A landscape with many valleys, sampled at points; each row gives a point and its height.
From any point a ball takes the steepest step (drop divided by distance) to one of its 2 nearest points. It stops when none of these is lower. Distance is the straight distance between rows; heights are no part of it.
k415 (h 2.06): [ -2  22  18  19  -3  24  -6  13   2   3  13  18  -7  21   9 -22   1  11
   8 -18  -3   1]
k194 (h 0.23): [ 21  37  -3   4 -22 -45  26 -18 -11  27  -3  41  -3 -44  -8  37 -12  16
  22  23   5  -6]
k191 (h 5.71): [-19 -25  -3  13  13  -1  10  21 -19   0   9 -14  -1  21  12 -16  21 -18
   1 -14  -6   9]
k965 (h 1.51): [  4  -1   9  19   7  20  -4  17   6   2  -1  -8 -28  12  39 -25   5  16
  12 -12 -13  18]
k499 (h 2.95): [ 17   5   6   1  -2  -9  30  11  -8   8 -20  33 -12 -19 -43  16  -7 -17
  -4  16  17 -11]
k73 (h 1.24): [ -3  -8  19  -6  19 -10   6   0  26 -21  25 -47 -11  26   8 -24  11 -14
  -8   6  11   5]
k70 (h 6.09): [ -2  19 -20   1  -8  -5   2   8  -9  19  22  44  13 -17 -14   8   9  20
  -2 -26   6   1]
k718 (h 1.95): [ 48 -42  31   1  34  35   5  -4   1   3 -25  10  33  -3  31  16  -9   1
  14   4   8  26]
k924 (h 6.42): [ 22  20   1   2 -25   0  18 -12 -29  14 -37  39  12 -34 -11  28  -8   2
   9  -7   5  -1]
k842 (h 0.67): [  4 -27  14 -13  43  21  -7  18  -1  13   4 -13   7 -33  16  -8   1   6
  25  -2  27  -3]
k458 (h 2.83): [ 35  15  -4 -11  16  24   8   1 -17   8 -29   6 -12 -20   5  28 -23   3
   6  22 -36  19]
k702 (h 2.43): [ 16  -4 -22 -28  17  -3   4   5  12   6  23 -31  -6  11   7  -3  -9   5
  -6  -2  -7   4]
k485 (h 2.02): [  4 -29  30  12  47  26  -1   2  -4  -7   7 -10  29   2  43   8   4   9
  22 -17 -15  11]
k312 (h 5.61): [-23   4 -17   6 -23 -33  12   5  22 -14   3   8 -21   4 -28  -1  10  -7
  31  -4  -5  -1]
k877 (h 2.97): [-32  28 -15   6 -24 -15 -24 -13   4 -31  34 -32  -3  29  12   4   6 -13
 -46   0  -4 -14]
k410 (h 1.73): [  6  37   8  -9 -16   4  42 -26   9  13  10  21   9  -4 -25  16 -13  15
  -6  13  11 -16]
k498 (h 6.70): [ 18 -28  28 -14  -6  26  -9  -1 -17 -11 -25  28   8 -39  13  18  -3  -6
  13 -27  15  -2]
k978 (h 2.80): [-25  37   9  11 -16  -5  10 -13   7 -17  16  27 -15  12 -11  13   4   6
 -12  -6 -22 -13]
k241 (h 1.28): [  5  34 -14  -5 -14 -43  -5 -10 -11  33   9  27  -4 -29   0  16  -3  11
  24   1  -7 -23]
k372 (h 2.35): [-45  -6   9   7 -19 -17 -54 -13  10 -16  18 -16  -5  25  -3 -27  13 -10
 -11  10   2 -21]
k57 (h 4.72): [ -7  30 -10   1 -14 -31  35  15  14  -5  27  -9 -11  32   2  -5   3 -17
 -17 -17  -5  11]
k846 (h 6.77): [ 14   4 -19 -17   3  19   5   3  -1  -8 -22  22  19   1  -9   4 -29  14
  14   9 -17 -27]
k803 (h 2.39): [ 19   7   5  -9 -10  16  32 -31  -7  20 -21   6  22 -21 -31   4  -4  16
  -6   8  26  -2]
k854 (h 1.86): [ 32 -21   3  -4  39  23  -3  28 -34  13 -32   5  14 -32  -1   6  -5 -17
   5  -6  28   4]
k247 (h 4.27): [-26 -20   2 -10 -11   0 -13 -24 -12 -16   0  10  18  -3 -14 -22   4  29
   3 -17  -4 -20]
k361 (h 1.89): [ 39  18   8  -8  15  30  -8  -4 -36  26 -69   5  21 -33   0  21 -21   4
  19  -2  25   5]
k572 (h 2.31): [-24  31   1   3 -30 -17  27 -11  12   4  30  34   2 -11 -31  26  -7  16
  -8  10  -6 -22]
k536 (h 5.98): [  2  -4   6  -4  13   0  14   3 -18  11 -14   6   9   2   6  -2  -2 -31
  24 -20  -9  10]
k383 (h 5.03): [-40  13   9   6 -23 -24 -23 -26 -24  26  13  15   6  -4  -6   4  19  -9
 -18  15   6 -42]
k307 (h 2.53): [-29   0 -16   3 -28 -25 -25  -1  36 -41  23 -55 -12  52  26   1  21 -14
 -48 -11   3   4]
k639 (h 2.86): [-19 -19 -11  12 -25   1 -23  -5  16 -18  14 -23 -20  22  -5 -34  -5  10
  -9   7   0 -19]
k998 (h 3.86): [  6   7   5 -12  22 -12  -9  26  -1  -5  33   0  16   6  -6 -16  -1 -22
  -5 -16   6 -11]
k997 (h 3.48): [ 21   2  -4   3   6  21  22 -13  21 -12  14 -10 -11   0 -11   8   9  13
  -9   6   0  32]
k206 (h 5.67): [-36 -24  13   8  12   6 -29  32 -14   8  10   1   0 -17  15 -30   9 -23
  11  -8  10 -15]
k438 (h 3.03): [ 17   1  18 -15  20  35  27 -22  12  12 -14  -5  29  -6  -7  -6   2  15
  23  -1  24  12]
k904 (h 5.86): [-53  -5  19  -3   2   2 -23  30  29  -1  26   8   2   3  23 -38  20 -26
  -3   5  11   4]
k80 (h 6.62): [ 35 -13 -23  -8  -2  25   3  11  -5  13 -37  14  42 -11  -6   6 -38 -13
  20   6   1 -20]
k211 (h 1.97): [  2  -3  -5  17   5 -10  -7  12  30 -42  15 -60 -20  41  18  -5  -2  -3
 -34  -6  10   8]
k519 (h 4.45): [  1  -7 -16   9  -4  11  18   2   4 -31  -8 -37  -6  10   5   2  -9  -5
  26  -9 -30  11]
k838 (h 2.55): [-24  21  14  21 -15   2  -6   5  12 -27  24   9 -26  27  22 -13   9   2
 -19 -10 -22  -5]
k348 (h 4.57): [-39  13 -17  18 -55 -41  -8   1  34 -23  27  -8 -11   9 -22 -15  11   7
 -27   4  10   4]
k54 (h 5.83): [  8 -15 -28  13  -3   7 -12  13 -12  27   6  25  -1  -6 -19  10  16  -1
   7 -12   6   1]
k678 (h 3.41): [  3  43 -30   0 -21 -21   8 -12  14 -28  38 -22   5  32   2  30  -6   6
 -42 -11  -4 -13]
k852 (h 2.99): [  5   2 -11 -34  19 -25   8  -1   0  11   4   8   0   2   2 -21  -6  18
   9 -18 -10  -4]
k450 (h 6.40): [ 28 -18  -4   0  25  24   4  15 -14  13 -48 -15  44   1  -9  -5 -23 -11
  41   4   9   7]
k116 (h 1.17): [-48 -15  27  15  10  -7 -43   6  51 -23  26 -36  -9  24  25 -26  20 -26
 -20  38  12  29]
k533 (h 3.17): [  6 -24   6  -9  38  28  10   4  22 -13  10 -13  -9  -3  10  10  11  23
  12   1 -10  27]
k158 (h 3.87): [ 20  22 -36   2 -19 -21  25 -21   7 -17   6  -6   2  42 -24  32  -5  12
 -35   3  -7  10]
k504 (h 4.83): [-49  10   4  -1 -28 -22 -17 -34  -5   7  17   0 -19   7  -4  18  27  -7
  -9  37 -17 -26]
k366 (h 5.27): [ -4   4 -24  16 -22 -20  15  -5  -7  10  -3  -4 -27  -1 -35   0   5  11
   2   2   2 -10]
k353 (h 0.44): [-36   4  22  -5   1 -15 -18  -3  38 -41  18 -37 -14  39   9 -10  28 -27
 -17  23   9  -2]
k969 (h 3.81): [  5   3   2   1 -15   0   0 -37  12 -18  17  -4  -3  17 -20  -1  17  12
  -4 -10   2  12]
k503 (h 1.78): [-64  -6   4  20 -19 -19 -70  -1  33 -25   9 -28 -12  27  11 -39  20 -20
 -18  42  12   6]
k982 (h 4.92): [-25  18 -20  28 -36 -39  -6  -7  16 -10  21  -3 -30   3 -32  -3   1  29
  -7  10  -2 -19]
k865 (h 3.83): [-44  -5   2  -5  -5  19 -17 -10   4  -1  18 -17  12  -3  11 -33   9  29
  -2  -6   9  -8]
k575 (h 5.57): [-12 -10 -27  32 -21   4  -5  11   2   3  18  14 -18   7 -20  -9  17  13
 -15  -9   3   0]
k413 (h 2.72): [ 58 -14  -6   6  28  34  11  -4  10 -16 -36 -22  35  -8   3  18 -30  -8
   6  32 -23  42]
k581 (h 2.87): [  7 -18  11 -17  18   2 -13  -6   6  -5   6   9 -22 -17  -3  16  14  11
  17   1 -17  18]
k737 (h 2.38): [ 40 -40  15  -4  56  21   8  -5   2 -11 -21 -26  25   6  17  20 -20   0
  17  20 -21  40]
k161 (h 3.45): [ 30   6  -2 -16   8 -25  -7  14   7  18  10  15   4 -11  16 -21  -9  -8
   0 -14  15  -5]
k310 (h 0.84): [ 17  10  -8 -20  16   8  20   1 -59  34 -58   2  11 -35 -14  26 -11   6
   4  -2  15  -2]
k815 (h 3.80): [  5   1 -11   4   1  11  19  15 -15 -27  -2  11   6  26   1   3 -20  16
 -30   0 -27  -6]
k79 (h 4.63): [-26  16  -8  -3 -13 -28 -10  -4  -4  -1  19  -7 -37  19  -3   4  25  -4
 -24  12  -6   2]
k561 (h 6.58): [ 14 -15  25  -6 -27   7  22   0 -18   6 -16  30   4 -49  -6  15  -2  -5
  -6 -14  23   5]
k294 (h 3.05): [ 43  14  18 -10  20  34  21   2  -5   2 -45  16  17 -25  -8  24 -14 -14
   7  36  -7  16]
k564 (h 0.85): [ -5  -4   7  10  -5 -20 -44   8 -10  30   8  14 -27   0  14 -32  15  -2
  -1  -5   6 -10]
k460 (h 2.09): [ 11  16  -1   8   7  14  14  -2  -3  11 -33  -7 -27  -1  15 -12 -12  22
  20  -6 -14  24]
k277 (h 1.90): [ -5 -21  -9 -11  13  -7 -22   0  13  -4  30 -10  -8  24  15 -12  21  13
 -22   2 -11  13]
k196 (h 1.48): [ 22 -30  36  -7  24  24  -7 -17  -4   7  -6  15  10  15  34  -3  -4   5
  -4 -11 -16   9]
k942 (h 5.47): [-43 -31  -6   8   3  -4 -26  20 -19  -5  10  12 -11   2  -8 -12  28 -21
 -11  -4 -11  -7]
k839 (h 4.19): [-16  -5  -4  -3 -32 -30   9 -15  23 -33  26  -5 -16  26 -24   2  10  19
 -34  -4   7  17]
k314 (h 6.03): [-38   3 -13  -6 -14 -13 -18  26  25 -11  45   8  -6 -13   0 -32   5  -5
  -4  -3  -9  -3]
k662 (h 3.43): [ -5  -5  11   2   3  -1  21  20  -9  -7  -6  15  -9  -6 -13   1  -9  -5
 -20   1   0 -14]
k75 (h 5.28): [-19 -11   4  11 -20   0 -22   0 -19   0  21   7   3 -11  -9   4  13 -30
  -4   3  -6 -34]
k197 (h 6.18): [ 24 -15  -1  -3  17  16  18 -11   1  18 -30 -10  18   7  19  -8 -26 -12
  35  -5 -11   5]
k754 (h 1.44): [ -1 -34   9   1   4  -3 -46 -10  -3  17  23   0  -8   4  11 -25  26   0
 -26   6   1  -3]
k199 (h 2.77): [ 18   5  17 -12   6  19  12 -10 -40  25 -89  27  38 -20  -2  40 -12 -10
  25 -19  37   8]
k585 (h 1.50): [  7 -14  -1 -31  17  19   4   6   2  22   8   6   3 -33 -17   4   3  -3
  14   4  30 -10]
k217 (h 1.10): [ 18  51   3   5 -24 -26  26 -31  -3  17  -5  10 -10 -20 -13  18 -26  21
   3  23  -1 -19]
k768 (h 1.01): [ 22 -30  28  -9  32  33 -16  20 -19  15 -34   7  18 -34  17  -7  -7   7
  21 -20  50 -11]
k276 (h 5.05): [  0  29 -16   9  -6  -3  40  23  17   5  11  10 -19   4 -16   9  -6 -13
   4  -5  -4  17]
k797 (h 0.94): [ 10 -25  11  10   7  14  -4  -5  18  -4   5 -17   0  25  49 -10  -6  -6
   9  -2 -29   4]
k33 (h 4.23): [ 35  32 -20  -3 -11 -13  35 -20  -5  -2 -18   0  11  26 -19  24 -25  -3
 -21  14 -26   9]
k879 (h 4.79): [ 26  -3 -26  18  28  15  11  16  -5  -8  -7 -52   5  17  28  -1 -16   0
  20  -6 -25  17]
k324 (h 6.21): [ 18   3  -6   0  -1  14  22   6 -25  10 -48  18  25 -22  -6  18  -8 -18
  30 -19  -6  22]
k56 (h 2.58): [ 29   1  11 -22  18   9  -8   5 -20  12 -21  22 -28 -34  -2  30   3   5
  12   2  -9   1]
k837 (h 1.63): [ -1  13  -2 -12 -22 -13 -29 -11  -8  36   4  16  -5 -17  17  -9  15  -7
  25 -12   6 -20]
k920 (h 4.31): [-23  28  -2  -2  -1 -32  -4   9   8   2  33  -5  -4  21 -15  -9   8 -15
  -8   1  10 -17]
k237 (h 3.37): [-40 -39   1  28  -5  14 -24  12  15 -12  21 -30  -1   6  20 -38  -1  18
  -6  -3   7   5]
k404 (h 4.11): [ 15  13 -20  10  -6  13  25 -10  -9 -17 -18 -13  14  20   2  14 -25  -1
  -6  -4 -43   8]
k468 (h 2.29): [ -3 -13   3 -18  -8 -20  11  10  -8  26   0  28   0 -37 -32  10   4  -6
   2  11  33 -26]
k108 (h 1.96): [ 23  -5   0 -17  24  -2  -1   5 -38  23 -30 -14   6 -34   7  -3 -10   8
  17 -11  11  -7]

Call two points neighbours if one is among the 2 nearest of the other. Go from one point of each pair to the other, from neighbour to neighbour, staying as low as possible. Name the highest point that can't be avoided.
k194 and k965: k978
k842 and k310: k108
k310 and k353: k33
k194 and k564: k837

Write out the way that a ball takes from each point below.
k998: k161 k852 k702 k277 k754 k564
k247: k865 k237 k639 k372 k503 k116 k353
k519: k404 k815 k662 k499 k468 k585 k842
k33: k158 k678 k877 k307 k211 k73 k353
k846: k815 k662 k499 k468 k585 k842
k982: k348 k839 k969 k997 k533 k581 k56
